Points on a hilly landscape, in no order, each with its height.
From any point a ball rolls to the lowest of the 2 points nearest to it. It stops when none of these is lower. Distance is the straight distance between rows; heights are no part of it.
q_271: [164 133 128  94 133  94 141 130 160 101 129 136 165 118 184 171 131 113
  19  40 113 149 150 113 116 126 107 136 119 122  94 130 116 126 184 140
 128 145 106 117 124 185 119 147 129 143 111 121 144 128 148 103 147  83]  (h 37.2)
q_957: [160 100  93  91 110 144  99 168 142 155 162 152 137 189 108 163 125  99
 114 114 103 101 122 145  84 138 103  72 128 179  96 124 119 149 110 108
 161 144 122 108 107 162 136 144 132  96  87  85 128 119 124 135 137 123]  (h 42.0)
q_955: [114 173  59 162 107 118 164 125  80  91 138 150 194 123 144  71 133 139
 155 152  56 181 150 104 126 107 146 113 174 109  84 130 142 123  98 107
 129 154  65 159  99  89  95  98  91 161 114  83 150 118 126  61 144 153]  (h 68.6)
q_763: [152  99 114 134  88 103 111 140 107 124 153 138 175 180 130 126 118 115
 120 108  74 126 142 121 103 157 112  83 120 156 114 115 137 117  88 108
 105 124 163 108 154 142 146 136 121 120 118  88 115 120 159 117 141  96]  (h 29.7)
q_336: [ 98 165 136 161 125 134 139 159 129 138 193  89 146 144 147 121 170 165
 146 132 106 131 136 143 119 102 129 127 126 146  86 149 127 106  92 133
 106 114 144 133 141  93 144 131 130 146 135  97 125 159 105 172 115 110]  (h 33.6)
q_868: [149 111  93  94 124 133 109 145 121  84  93 176 143 165  82 133  80  85
 167 160  97 126 104  95 129 129 127  92 159 136  99 117 116 146 120  99
 176 191  95 114 100  91 159 107 103  97 110  66 139  70 145  91 135 180]  (h 74.3)
q_448: [176 101 170  88 157 117 122 107  99 133 123 105 100  80 118 138 136  97
 141  78 117 115  87 113 149 108 113  94 100 111 157 120 105 159 178  97
 154 144 111 115 138 165 135 125 187 130 102 151 161 119 141  98 157  87]  (h 53.2)
q_869: [114 142  94 189 170 143 161 118 114 183 168 107  91  71 131  48 174 143
 172 197 161 141 136 114 140 123 164 167 137  73 166 135 185 113 144 153
  84 120  96 139 135 141  26 112 128 164 134 155 109 144  86 134 119 142]  (h 53.7)
q_18: [200 125  73 158 177 138 149 144 125 163 164 129 125  87 156  60 169 114
 181 179 132 115 134  98 128  87 178 144 148  95 110 132 148 126 158  87
 150 165  62 129 107 178  58 134 155 143  63  84 100 112 129 118 150 146]  (h 46.6)
q_752: [139 159  74 127  77 115 131 126 119 119 223 165 209 154 120 112 153 102
 129  81  37 143 152 126 100 126 112  72 151 149 100 131 129 127 100  84
 146 123  93 143  95 159  92 137 123 125  74  73 158 123 132  89 143  93]  (h 37.5)
q_437: [163 138 123 105 163 125 132 147 191  95  77 138 105  71 136 147 116 114
 115 125 179 121 104 117 136 113 135 162 121 134 143 143 130 114 150 121
 173 169 158  78 112 152 125 170 124 111 121 119 125  99 137 135 120 139]  (h 38.1)
q_742: [131 124 149 120 185 124 134 101 134 104  63  90 101  64 135 145 131 143
 115 116 185 130 120 134 163 113 129 169 108  89 158 158  80 148 187 145
 151 118 131 147 151 139 134 137 131 120 137 177 112 137 129 153 127 126]  (h 60.3)
q_500: [119  96 135 121 152  92 128 128 149  78  39 109 110  67 126 145  82 129
 121 146 194 126  99 104 171 122 137 185 121 102 168 134 107 118 144 127
 141 136 180 115 137 103 174 135  92 115 164 178 119  79 155 120 112 140]  (h 56.8)
q_9: [ 89 143 139 117  65 140 109 130  81 108 152 169 139 210  85 176  98 121
 149 120  84 121 135 151 114 129  89  89 159 179  92 125  99 141  60 115
 131  82 128 158 142  61 206  90 111  92 143 104 122 116 122 154 106 148]  (h 80.4)
q_576: [164  80 180  69 134 110 103 129 104  89  92 109  70  78 119 179  79  81
 162  95 152  88  65 137 151 119  99 106  96 139 145  94  91 156 159  70
 191 132 136 116 166 137 182 116 164 106 138 187 176  75 161 101 139 110]  (h 60.6)
q_738: [179  83 163  55 135 120  92 170 111 102 126 124  84  94 144 196  82  87
 132  68 144  99  86 132 123 114  91 115 100 167 109 109 109 132 156  66
 170 151 134  95 163 161 174 127 139 110 115 139 181  61 174 118 150 107]  (h 64.4)
q_714: [160  64 113 126 127  94 111 143 172  87  36 138 136 109 114 134  72 112
 125 152 180 118 118 132 150 163 139 167 123 125 153 135 128 135 125 115
 158 155 178  95 138 132 158 158 104 109 131 132  88  93 181 133 117 155]  (h 54.4)
q_731: [155 122 157  84 147 100 119 105 115  96 148 117 139  92 154 160 148 102
  71  40  98 140 100  88 134 110 108 115 117 109 127 117 113 139 189 117
 141 133  86 130 128 180 130 129 150 146  92 149 166 116 148  70 159  59]  (h 46.2)
q_802: [ 98 114 101 166  56 108 143 125  66  83 104 151 215 203 121  80 117 125
 168 159  69 144 187 118 118 164 130  96 172 123 105 124 114 128  54 103
  98 111 151 149 147  75 188  97  98 129 123  86 105 115 138  97 128 144]  (h 65.6)
q_825: [135 125 106 126 178 141 126 153 161 118  59 137 100 108 125 166 106 137
 126 163 178 122 129 149 140  81 134 157 167 126 122 174  79 139 162 131
 180 166 120 128 100 104 167 152 105  88 120 102 100 136  97 188 104 178]  (h 77.5)
q_915: [ 90 142 102 100 121 111 114  93 177 136 102 110 118 134 127 138 115 140
  70  98 152 143 130 166 140 174 116 154  96 127 184  83 155 139 125 187
  82  97 153 128 128 145  85 135 116 140 161 175 134 154 144 118 124 112]  (h 78.1)
q_212: [105 142  94 169 101 116 158 116  76  86  97 143 208 159 136  98 135 132
 135 149  59 167 160 118 129 118 125  82 175 128  77 141 105 132  96 105
 114 143 103 160 137  73 164  92  96 146 104  81 117 121 124  93 135 139]  (h 67.0)
q_453: [141 147  84 110 112 118 134 136 214 149 115 167 130 147 135 114 125 138
  53 125 165 115 160 153  96 172 139 159 123 133 154 104 165 122 131 160
 118 141 139 106 123 179  63 171 124 135 133 128 117 151 133 117 118 142]  (h 83.3)
q_112: [ 91 149 154 149 134 123 153  89 132 123 145  91 171 131 214 145 179 149
  49  58 130 171 170 141 135 129 117 149 109 103 113 145 129 127 159 190
  94  88 112 164 138 136 126 125 146 144 141 174 120 190 126 159 125  74]  (h 68.5)
q_250: [ 72  87 188  82 112 122 117  96 137 146 120  87  71 157 138 185 111 131
 139  77 162 101  97 168 145 150 112 117  82 137 175 101 133 159 108 178
 127  39 173 165 137 128 157 101 147 114 167 211 153 144 141 202 119  93]  (h 33.0)
q_636: [186 132 122 103 157 129 126 115 120 123 130 122 134  86 111 100 146 112
 122 113 109 137  94 100 135 129 137 116  99  96 143 103 134 150 183  99
 145 149  84 115 107 193  78 143 160 139  92 147 143 112 143  70 148 120]  (h 57.5)
q_811: [121 214 132 121 128 131 171 148 182 100 181 143 126  92 194 152 173 133
  40  63 112 167 155 113 115  93 128 165 139 156  57 157 141  86 152 158
 108 140  86 129  90 133 103 141 116 131 121  97 165 142 107 119 141  82]  (h 32.5)
q_630: [125 133 114 172 148 141 157 111 151 169 144 117 110 108 172  70 158 150
 125 137 161 145 155 127 141 159 145 175 128  87 169 136 162 129 158 161
  85 138  97 142 144 159  54 133 127 146 136 169  90 173 116 146 125 115]  (h 56.3)
q_682: [121 179 178 121 121 121 141 160 162 138 190 114 108  80 157 148 185 139
 129  90 120 127 109  85 117 118 129 160 113 151 110 120 169  52 114 135
  92 126 149  96 143 131  96 159 127 155 139 128 157 144 114 115 144  82]  (h 21.3)
q_670: [112 171  84 164 124 131 160  78  71 101 111 139 193 114 153  78 127 144
 111 122  66 199 180 121 144 133 114 139 165  88  97 125 122 139 138 127
 112 124  56 177 111 114  99  88 118 158 106 134 128 137 124  61 131 152]  (h 70.3)
q_59: [151 139 102 152 132 150 123 110 118 153 146 137 160 175 137 113 155 127
 111 120  94 145 158 157 115 126 130  94 139 124 101 144 115 153 138 125
 134 126  75 158 103 156 114 134 139 131  86  95  94 155 125 145 135 126]  (h 27.9)
q_506: [114 114  72 130 119 114 113  82 193 138  64 135 158 141 120 121 101 134
  53 125 155 141 158 168 128 183 129 158 121 103 163  96 131 152 138 164
 118 133 138 127 110 165  89 146 107 130 141 160  88 131 147 121 113 163]  (h 81.2)
q_151: [121 170 113 125 101 127 126 170 206 148 140 157 107 117 113 110 127 144
 125 157 159 109 117 100  94 151 150 174 115 149 135 118 191  65 100 140
 114 165 155  69 116 135  72 166 101 141 155 112 132 129 123 109 117 145]  (h 86.0)
q_793: [ 58 173 167 126 139 147 141  48  85 151 175  92 108 119  83 131 159 161
 139 123 130 157 115 151 155 125 128 115 119 110 164 112 138 139 111 172
  75  54 130 172 124  71 102  83 130 142 168 192 150 155 101 135 111 113]  (h 18.8)
q_471: [126 164 208 115 128 122 158 171 120 126 205  79 108  66 181 166 193 131
 111  70 113 133 103  93 134  78 115 139 100 155  72 149 133  77 146 124
 107 132 137 106 162 133 136 144 157 150 128 118 168 131 122 139 159  61]  (h 9.0)
q_782: [ 59 176 136 167 104 133 138  51  50 144 124 116 176 146 107  82 151 159
 148 121  70 172 169 159 147 146 110  92 147  78 155 132 107 151 104 126
  83  65  96 202 131  96 128  72 131 147 123 154 133 163 108 115 108 117]  (h 75.4)
q_675: [157  94 126  98 108  87 103 162 177  71  63 165 133 124 128 182  83  96
  85 116 176 107 115 115 125 159 113 168 136 167 112 119 137 106 108 111
 151 156 194  80 143 123 180 155  92 107 152 105 126  70 174 130 138 143]  (h 52.0)
q_245: [ 84 104 169 156 141 119 133 110 106 111  85  92 100 102 133 107 102 150
 153 159 143 127  94  97 148 148 164 140 103 100 177 115 134 104 130 147
  91 107 183 126 140  83 161  99 102 131 181 186 133 112 137 126 140 122]  (h 62.4)
q_423: [ 63  94 185 191  91 117 133  92  46 141 121  93 148 149 127  57 113 127
 218 128  65 117 115 116 145 156 145  68 118 113 175 126 122 128 103 107
  86  65 147 171 148 102 164  94 152 127 122 152 150 146 130 102 146  71]  (h 46.7)
q_688: [156 111 110 168 126 139 136 187 146 158 146 125 154 182 170 108 138 135
 138 161 120 120 156 142  86 123 133 103 143 149  76 160 111 120 108 107
 136 159 139 109 141 145 137 150 121 130 105  68  91 163 129 180 135 115]  (h 75.7)
q_334: [133 140  89 142 161 145 154 121 144 116 100 152 158 177 159 149 156 134
  70 121  98 169 172 142 120 104 119 116 164 121  82 167  90 161 158 140
 134 152  62 159  93 136 138 111 110 116  87  83 105 141 116 149 129 136]  (h 22.8)
q_784: [167  80 173 100 137 108 106 115  88 105  60 109  97 103  97 149  92  98
 153 113 110 111  91 110 157 108 119  89 119 109 148 108  86 156 168  77
 166 148 120 133 154 123 174 107 158 121 113 150 159 105 158  84 146 116]  (h 57.2)
q_263: [109 134 114 151 139 114 153  95 185 142 115 114 138 111 195  97 153 148
  65  91 167 143 183 149 128 165 132 183 107  88 175 123 161 115 163 184
  84 113 126 141 133 168  73 145 129 151 154 185 121 184 137 133 137 105]  (h 60.0)
q_89: [140 117 150 160 123 126 139 100 104 158 163 101 169 147 199 125 163 140
  86  79 109 154 169 141 134 138 115  97 114 105 120 164 127 132 147 163
  87  96 122 147 139 163 133 140 158 145 108 135 113 194 128 184 129  57]  (h 71.8)
q_812: [141 172 111  94 180 163 132 174 202 122 126 151  53  82 100 153 134 119
 138 144 175 103  93 110 132  55 168 169 132 136 107 174 124 113 149 127
 167 180 108 100  54 121 102 159 125  99 128  84 171 104  74 139 133 177]  (h 79.7)
q_354: [ 99  99 110 138  32 111 110 121  69  96 138 177 187 204  76 101  92 119
 200 147  70 115 154 120 115 183 125  88 142 146 136  99 137 131  29  87
 106  89 160 131 143  90 169 113 114 118 138  98 108 101 157  78 122 144]  (h 64.3)
q_912: [113  95 192 145 108 119 133 127  62 126 159 103 117 133 110 106 118 115
 209 129  81 119  97 110 131 127 123  81 101 143 153 112 126 134 109  92
 104  94 160 129 159 103 173 106 161 136 131 147 165 120 141  96 146  89]  (h 49.7)
q_474: [103 125 110 138 154 132 135 139 148 116  62 141 109  85 118 124  97 170
 133 218 198 131 123 100 161 123 160 183 135 106 177 153 126  95 123 146
 118 156 165 120 129  77 130 139  82 133 173 161 104 117 119 141  92 200]  (h 86.2)
q_194: [111 152 134 158 108 128 168 104 155 151 184 107 160 131 209  99 158 156
  56  61 130 166 189 143 126 152 114 169 104 107 143 138 167 103 135 187
  68  90 120 143 133 164  51 145 137 151 136 182 146 189 120 136 128  73]  (h 64.2)
q_517: [129 130 121 193 149 128 144 112  80 167 176  91 126 102 131  51 171 147
 196 167 111 146 121 113 136 128 147 125 125  88 153 121 154 121 137 119
  98 124 119 139 138 146  74 119 151 154 123 140 110 147 117 120 136 126]  (h 51.4)
q_651: [103  96 166 119 125 136 123 104 127 168 111 101 112 181 120 167 120 140
 123 105 138 113 142 169 135 152 118  90 104 128 149 119 101 163 127 160
 129  61 149 155 139 139 170 110 156 120 142 172 107 166 130 204 100 111]  (h 28.7)
q_520: [ 94 190 109 159 160 151 159 114  95 132 143 136 142 108 155 111 172 154
 101 134 108 175 158 134 140  80 136 138 157 108  77 153 123 124 154 132
 107 136  56 161 103  95 120 108 122 149 135 122 118 159  95 126 130 137]  (h 51.0)
q_371: [165  86 100 116 116 117 107 134 128 117  72 143 165 185  97 133  99 101
 120 141 107 130 136 124 122 159 118  90 152 121 121 113 101 160 128 100
 158 163 119 114 139 118 173 114 120 102  91  93 109  91 158  98 145 159]  (h 72.8)
q_318: [153 162 107 115 158 129 151 122 153  95 129 140 147 120 165 160 147 117
  66  83 101 155 141 116 116  94 117 130 147 124  67 155 105 134 183 134
 139 158  78 146  90 139 123 127 127 129 103 108 123 130 119 113 146 111]  (h 28.8)
q_121: [137 177 130 154 133 127 158 165 166 136 169 125 125  95 166  97 170 156
 117 130 127 142 133 107 124 111 153 169 121 140  88 146 167  69 117 148
  98 154 135 111 125 122  89 149 125 160 139 111 129 158 112 129 136 112]  (h 28.1)
q_378: [ 93 134 108 111  91 165  95 146 129 147 167 177  96 197  52 167  85 123
 164 191 142 101 106 156  87 151 127 117 118 178 125  94 151 125  56 143
 150 109 149 110 111 103 140 125 132 100 164 120 104 114 126 138  88 197]  (h 30.1)
q_995: [176 109 106 163 193 139 141 118  70 175 165  93 103  68 131  56 174 122
 200 180 139 123 115  96 155  97 165 124 127  87 139 134 138 145 177  96
 129 133  69 132 142 154  79 118 159 152  93 120 107 136 102 119 145 137]  (h 49.1)
q_46: [107  79 124  88  99 110  90 152 170 130 120 176  80 162  80 174  60 106
 122 135 162  80 110 170 102 189 112 146 114 179 140  72 154 134  73 141
 146 110 204  97 154 143 164 145 128  97 172 152 115  97 147 143  97 149]  (h 58.3)
q_779: [109 163 117 101 127 156 115 166 174 133 147 162  80 104  79 134 123 142
 158 180 159  99  83 100 122 104 159 171 119 158 130 123 160  82 106 135
 152 170 139  77  88 106  93 155 107 128 166 111 156 107  92 117 116 188]  (h 87.1)
q_434: [176 168 134 111 166 161 136 161 194 134 139 129  70  74 122 135 153 124
 117 121 171 107 113 119 136  68 148 169 134 131 112 170 110 113 165 125
 165 170  98 102 102 159  88 167 148 120 107 103 136 137  85 148 141 128]  (h 81.1)
q_91: [195 104  95 141 159 133 125 174 138 153 134 126 129 127 143  83 138 124
 187 186 129 111 117  98 119  96 174 124 144 126  91 143 125 129 154  81
 161 190 114  96 116 154 100 154 129 139  81  71  96 105 149 127 162 149]  (h 44.1)
q_228: [ 65 162 130 115  67 117 114  86  76 105 147 153 176 195  85 159 105 132
 110  98  76 145 157 163 118 149  94  92 146 142 132 113 114 147  74 127
 101  61 146 161 131  77 165 103 100 120 147 118 128 136 137 131 106 124]  (h 79.0)
q_292: [177 151  82 150 147 154 137 103 124 163 205 137 157 120 112  76 195 107
 121 107  92 144 126 121 112 121 142 118 143 106 117 132 145 153 140 120
 139 123  42 150  87 199  41 129 169 149  81 112 126 125 111 111 148 113]  (h 64.0)
q_830: [146 110 108 110 119 127 106 159 109 119 132 157 120 150  79 140  88  97
 170 169 112 119  91 102 113 131 133 117 134 156 114 107 146 123 101 104
 159 152 142  86 117  96 151 122 121 114 145 108 132  79 132  92 129 161]  (h 75.5)
q_601: [152  87 154 140 142 151 118 175 126 139 110 110  84 117 123 135 100 136
 202 205 177  89 111 128 148 100 163 141 127 142 125 148 115 114 125  96
 170 161 176  96 148  89 172 138 139 109 141 128 104 103 104 164 114 190]  (h 66.7)
q_843: [161 102 108  92 124 115 122 136 155  89  77 143 152 164 123 181 105 106
  66  99 125 120 136 135 113 140  96 110 137 139 114 122  90 155 153 131
 146 140 127 122 129 151 171 143 106 111 112 111 111 105 156 127 143 137]  (h 70.9)
q_816: [115 120 188 103 117 121 114 125 100 118 160 100 106 119 118 156 123 129
 152 102 113 121  96 126 133 134  96 114  97 150 146  93 156 124 116 128
 110  98 155 116 138 114 149 125 135 139 157 158 154 122 129 111 141  95]  (h 53.5)
q_38: [101  91 189 106  89 120  97  91  52 149 181 117 136 168 108 145 119 107
 176  64  82 103 109 143 116 155  88  43 101 143 180 110 137 166  95 115
 113  47 150 164 147 146 135 106 152 122 119 151 188 149 140 134 138  65]  (h 41.7)
q_30: [143 128 142 125 176 142 133 135 171 148 109 101  84  98 124 138 148 142
 122 138 192  99 133 163 142 103 142 159 123 114 142 153 101 140 161 157
 144 131 132 137 135 138 124 141 147 117 130 137  95 168 106 199 114 147]  (h 57.3)
q_200: [110 148  97 126 123 122 126  86  72  99  69 141 167 118  91 107 122 136
 131 133  82 158 145 123 146 123 116 102 172  99 130 119 103 159 146 107
 128 141  62 160 117 103 143  89 115 145 107 122 131 130 149  53 132 163]  (h 72.0)
q_801: [166 103 126 104 107 125 108 183 177 131 135 157 117 169 122 173 102 110
 120 133 138  89 115 141  84 130 111 128 119 178 101 111 141 110 110 116
 149 149 148  84 140 141 155 157 120 101 124 105 126 102 141 146 126 131]  (h 45.6)
q_727: [114 125 118  81 116 100 111 148 188 100  89 168  99 101  81 170  73 105
  97 134 182 106  92 131 122 168 129 183 119 171 141  76 159 108  98 137
 147 151 185  86 134 113 153 138 106 112 176 141 134  85 144 115 101 162]  (h 55.1)
q_759: [154 134 138 132 125 112 143 158 172 108 107 126 125  97 164 130 137 136
  98 111 148 117 127 108 128 128 129 172 128 138 122 125 139 104 145 138
 113 158 153  89 123 151 121 157 120 127 126 123 126 130 131 120 139 109]  (h 33.8)
q_683: [115  73 120 110  74 118  99 170 113  99 117 189 124 177  87 162  42  84
 145 150 149  98 114 135 111 189 105 142 134 173 119  62 159 135  59 122
 140 129 185 100 162  95 194 113 119  77 174 131 114  46 160 119 112 165]  (h 60.8)
q_932: [ 95 160 155 110 137 151 121  84 126 149 148 109  91 127  64 160 146 149
 130 142 145 130 106 150 137 121 123 127 121 123 160 112 154 129 112 167
 118  94 140 140 116  88 118  98 127 139 159 172 124 136  91 140 108 152]  (h 9.2)
q_733: [150 160 147  97 170 119 129 106 161  91 105 118 103  63 142 177 147 124
  69  79 162 136 119 121 147  95 126 174 113  96 119 138  97 131 197 145
 147 141 105 133 117 162 111 144 137 138 128 156 135 125 135 116 140 102]  (h 64.1)
q_255: [ 83 151 103 168  96 108 126  56  35 136  74 145 175 143  82  67 126 134
 165 154  60 165 174 126 162 141 127 100 169  79 156 115 111 154 115 108
  97 103  86 202 137  92 137  67 114 159 106 129 137 147 128  69 109 146]  (h 73.8)
q_291: [143 123  97 150 158 147 130 162 171 136  89 137 122 163 138 135 119 150
 126 174 154 113 154 145 117 112 135 139 155 133  98 164  99 129 132 120
 146 168 124 115 125 113 146 148 117 105 113  78  79 146 119 183 125 159]  (h 76.7)
q_193: [108 138 108 108 136 147 115 154 145 120  90 161  86  84  69 139  99 137
 141 211 201 106  87  94 147 122 155 179 127 125 169 132 142  90 115 134
 160 166 160  91 101  79 127 145 101 128 182 141 145  72  98 124  82 209]  (h 87.0)
q_163: [106 185 171 105 144 131 148 152 151 112 193 105 116  93 177 204 181 135
  67  56 111 141 141 109 122  63 107 150 123 155  50 162 127 100 155 152
 133 138 100 131 127 108 133 142 143 129 128  99 156 149 110 146 140  69]  (h 22.7)
q_855: [122  71 136 127  68 110  98 138  88  99 104 153 150 196  86 142  73  98
 159 143 106 106 137 126 123 174 114 102 138 148 126  82 124 149  72 113
 116  97 175 123 156 104 204  98 128 103 146 127 114  89 156 110 120 149]  (h 62.6)
q_693: [182  88 151  90 109  90 114 200 169  92 110 155 132 147 164 186  91 100
  96  87 140 101 120 113 108 151 110 149 115 179  97 123 150  85 123 102
 143 165 173  66 168 151 178 158 108 103 123  84 131  83 158 143 148  96]  (h 49.0)
q_242: [137 119 181 105 131 166 111 162 104 134 142 112  69 103  99 163 109 121
 203 179 150  89  75 126 148  88 145 136 123 158 122 120 119 105 107  97
 161 130 158 100 141  69 167 114 144 113 157 166 155  80  97 123 106 173]  (h 68.1)
q_808: [189 106 115  81 110 137 103 177  99 136 193 143 144 175 127 145 125  92
 135  88  68 120 113 121  87 108 101  58 131 176  77 147 105 140 117  71
 168 151  98 118 126 172 140 125 153 117  71  63 166 113 151 114 169  97]  (h 37.3)
q_993: [122  79 125 158 101 116 124 121 132 126 110 115 161 173 162  99  98 128
 112 124 103 122 141 127 116 182 135 118 111 119 155 106 142 124 106 132
  93 107 171 105 137 142 136 152 111 139 131 134 102 141 160 130 127 106]  (h 35.1)
q_828: [129 104 132 145 140 143 110 123 127 173 103 127 115 179  99 125 115 149
 149 164 133 110 142 154 117 144 133 115 131 114 142 134  98 156 119 128
 134 110 149 139 138 122 167 119 142 125 143 131  84 140 122 189 101 161]  (h 22.1)
q_490: [121 174 130 112 175 164 135 149 157 122 102 124  68  79 112 176 133 147
 141 160 190 110 114 122 156  47 138 168 152 128 110 177  91 114 147 140
 162 155 124 112  99  80 138 145 108 101 147 102 135 110  73 172 114 201]  (h 78.4)
q_8: [135  83 147 175 133 139 138 169 117 133  91 103 116 132 156 101 112 159
 181 202 151 111 129 104 133 118 153 137 130 144 113 155 123 103 111 105
 118 142 181  99 152  77 188 135 119 130 144 113  83 135 112 158 127 160]  (h 65.8)
q_402: [116 129 163 120 142 153 127 113 104 134 115 110  98 130  89 152 131 136
 148 150 132 124 109 142 146 110 122 109 132 125 128 131 103 146 141 131
 149 113 124 149 133  86 171 119 139 121 147 149 115 126 109 157 117 157]  (h 17.0)
q_842: [ 96 163 136  77 128 108 131  94 181 115 131 112  99  81 106 154 132 131
  74  89 176 116  90 133 144 160 116 173  95 127 174  72 163 123 133 176
 120 113 152 116 119 153  73 133 121 149 160 201 158 128 141  93 131 115]  (h 74.0)
q_58: [ 77 161 136 128  60 124 108  66  52 121 141 139 188 166  82 117 139 123
 150 101  60 143 146 147 137 147  96  59 137 124 148 120 105 158  83 109
 100  65 115 167 130  96 139 100 128 131 117 122 155 147 122  84 110 120]  (h 77.3)
q_223: [151 158  86 149 105 116 160 130 100  92 179 148 206 129 162 119 152 113
 103  82  45 162 155 116 107  88 116  81 157 137  47 150 116 130 132 101
 140 157  55 158  93 147 111 120 133 148  61  61 169 126 130  77 155  79]  (h 43.7)
q_617: [100 113 163 180 132 121 147 131  93 126 109  92 121 122 152  82 126 155
 180 184 113 122 132 121 142 133 155 125 126 106 139 128 129 107 122 135
  83 111 166 138 146  83 173 114 126 138 156 135 105 142 127 155 125 123]  (h 64.5)
q_703: [172 152 103 133 176 146 133 147 218 151 127 156  90  76 127  90 153 118
 105 156 193 105 149 125 123 105 160 195 155 107 141 165 143 124 171 148
 147 177  91 112  90 193  32 163 145 114 109 118 112 139  90 139 130 143]  (h 82.6)
q_321: [124 128 106 138 111 127 127 153 228 164 125 157 104 131 114  90 114 156
 110 195 197  90 148 141  98 162 156 173 130 121 161 113 162  95 118 167
 112 158 151  89 135 151  59 172 122 128 149 120 111 164 127 137  95 164]  (h 84.8)
q_810: [154 104 146 163 131 132 136 159 106 165 152  95 159 173 197 133 160 141
 106 104 114 129 160 155 103 116 120  90 127 133  89 171 100 129 129 125
 120 116 131 135 149 156 159 148 150 138 100  90 102 174 127 196 138  85]  (h 74.2)
q_780: [136 183 110 163 141 123 159 144  98 112 170 116 158 108 169  94 171 124
 127 115  78 166 145 115 127  83 128 116 146 130  55 149 108 127 125 119
 136 147  66 153 106 110 119 119 147 148  88  74 143 138 108 109 139 107]  (h 48.1)
q_48: [178  88 149  76 125 113  97 139 139 105  98 134 113 144 145 198  93  93
  89  79 145 113 101 143 120 144  88 108 107 170 132 118  96 149 136 102
 166 125 159 109 159 155 170 133 133 111 121 135 137  87 167 135 137 106]  (h 67.9)
q_279: [ 90  67 212  84 119 130 101 113 102 160 158  98  62 140 122 172  92  91
 166  61 160  90  59 164 126 155  87  90  76 168 167  71 155 167 104 135
 133  48 183 154 161 155 147  87 158  96 160 218 191 123 145 161 114  78]  (h 20.1)
q_251: [ 72 148 117 155 155 147 154 111 121 134  95 122 114  92 142  96 122 175
 123 198 168 168 143 125 144 144 157 187 147  94 168 153 147 111 147 159
  91 130 139 150 122  93 110 107  88 153 174 173 112 154 116 127 104 176]  (h 85.5)
q_998: [189 104 128 117 151 132 121 155 151 136 101 136 108  81 124  95 114 129
 167 176 158  98 100 104 133 125 163 150 116 125 138 128 136 113 147  93
 167 186 148  82 129 148 114 165 142 119 112 121 117  92 138 119 141 154]  (h 41.4)
q_44: [ 91  62 191 108 113 138  94  98  85 189 179  94  92 165 133 133 127 100
 159  53 129  98  75 156 112 172 107  58  66 134 193  94 158 180 105 148
 113  53 158 147 134 172 114 124 169  98 142 183 186 143 142 170 139  62]  (h 32.8)
q_774: [ 84 111 142 140 164  93 140  83 126  93  48  75 101  53 118 132 109 142
 129 154 170 143  90 112 171 134 158 170 117  83 198 121 116 135 165 148
 124 110 153 131 131  92 142  98  91 135 167 197 141  91 142 101 138 136]  (h 59.5)
q_259: [120 163 180 108 116 133 132 155 112 143 208 103 129 154 169 176 159 135
 115  84 102 124 126 138 119  95  86  94 109 174  97 143 116 106 102 143
 135 103 141 134 145 118 156 134 154 127 134 106 141 163 124 177 122  83]  (h 39.1)
q_102: [ 99 146  57 143 172 152 130 108 139 128  73 145 123  61 124  92 114 163
  88 207 193 168 170 121 143 118 151 202 162  94 166 149 150 116 162 153
 128 156 116 148  99 114  80 112  68 136 139 159 109 127 121 113  89 209]  (h 84.7)
q_571: [116 126 111 128 114 170  93 122 144 186 153 148  85 194  57 132 126 148
 151 182 144 106 122 176  94 126 139 117 125 146 129 124 127 146  90 142
 150 124 133 119 111 117 114 141 143 120 145 101  90 140 102 182 100 187]  (h 26.5)
q_134: [116  68 128 180  77 118 121  93  82 135 115 116 181 191 147  61 106 128
 174 128  74 134 153 135 118 190 132  65 113 101 161 116 131 142 101 107
  84 102 152 134 154 147 131 131 127 129 109 113 117 143 158 113 137  90]  (h 39.6)
q_498: [138 163  76 128 170 155 129 118 159 164 112 144 105  85 100  96 139 134
 106 179 180 134 126 121 146 118 156 183 146 100 160 145 143 128 170 158
 140 163  79 136  87 145  43 137 114 130 128 146 107 130 102 114 104 183]  (h 83.8)
q_504: [112 157 111 184 127 140 137 107 111 173 181 112 153 160 139  86 181 151
 139 137 113 147 161 158 118 126 131 124 127 113 112 146 122 131 105 144
  96  96 106 162 128 130  99 127 140 159 121 117  86 180  98 171 120 112]  (h 32.7)
q_140: [123 148 104 146 191 142 136 130 142 141 105 118 100  97 130 124 149 156
 119 195 189 139 154 141 150  89 132 174 168  95 140 170 115 118 167 169
 122 135 106 155 132 120 117 124 104 125 133 134  77 170  92 171 111 182]  (h 54.8)
q_133: [108 179 119 162 170 157 165 139 144 142 132 127 119 136 143 112 160 168
 110 151 153 161 164 143 131  85 135 157 149 128  95 171 120 116 130 163
 105 142  99 150 109  95 122 117 108 149 144 105  93 175  80 173 125 160]  (h 53.1)
q_280: [186 138  77 114 129 136 125 101 124 127 170 140 185 130 110  83 151  98
 110  88  74 148 133 102 126 136 126  98 139 107 118 111 137 153 150 104
 140 148  67 138 100 180  71 129 162 137  68 110 157 122 141  64 152 110]  (h 61.0)
q_480: [167  98  90 114  69 112  93 154 104 127 184 150 198 184 127 115 127  95
 149 105  42 126 149 114  84 145 109  53 128 161 101 127 142 126  95  89
 136 141 129 110 138 172 114 140 130 136  77  59 149 115 159  83 156  94]  (h 31.5)
q_400: [ 92  81 169 166  70 108 117  87  43 142 120 116 172 180 142  94 116 118
 176  91  60 124 138 135 130 178 111  46 105 121 165 118 117 156 109 100
  98  64 153 164 156 133 157 100 150 111 104 130 164 144 148 129 136  64]  (h 43.4)
q_758: [102 165 173  87 152 114 140  77 162 106 121 101  96  76 142 156 155 144
  97  75 170 143 105 127 161 114 128 156  97 114 154 115 133 129 168 176
 119 105 119 135 133 112 101 111 118 143 165 191 148 129 126 124 132  93]  (h 69.0)

Two balls start at each pair of points below. Name the first point that both come to, or write -.
q_194 / q_453: -
q_200 / q_617: q_675
q_321 / q_291: -
q_9 / q_58: q_855

For each start below, name the point where the ball stops.
q_779: q_763
q_255: q_763
q_601: q_763
q_30: q_763
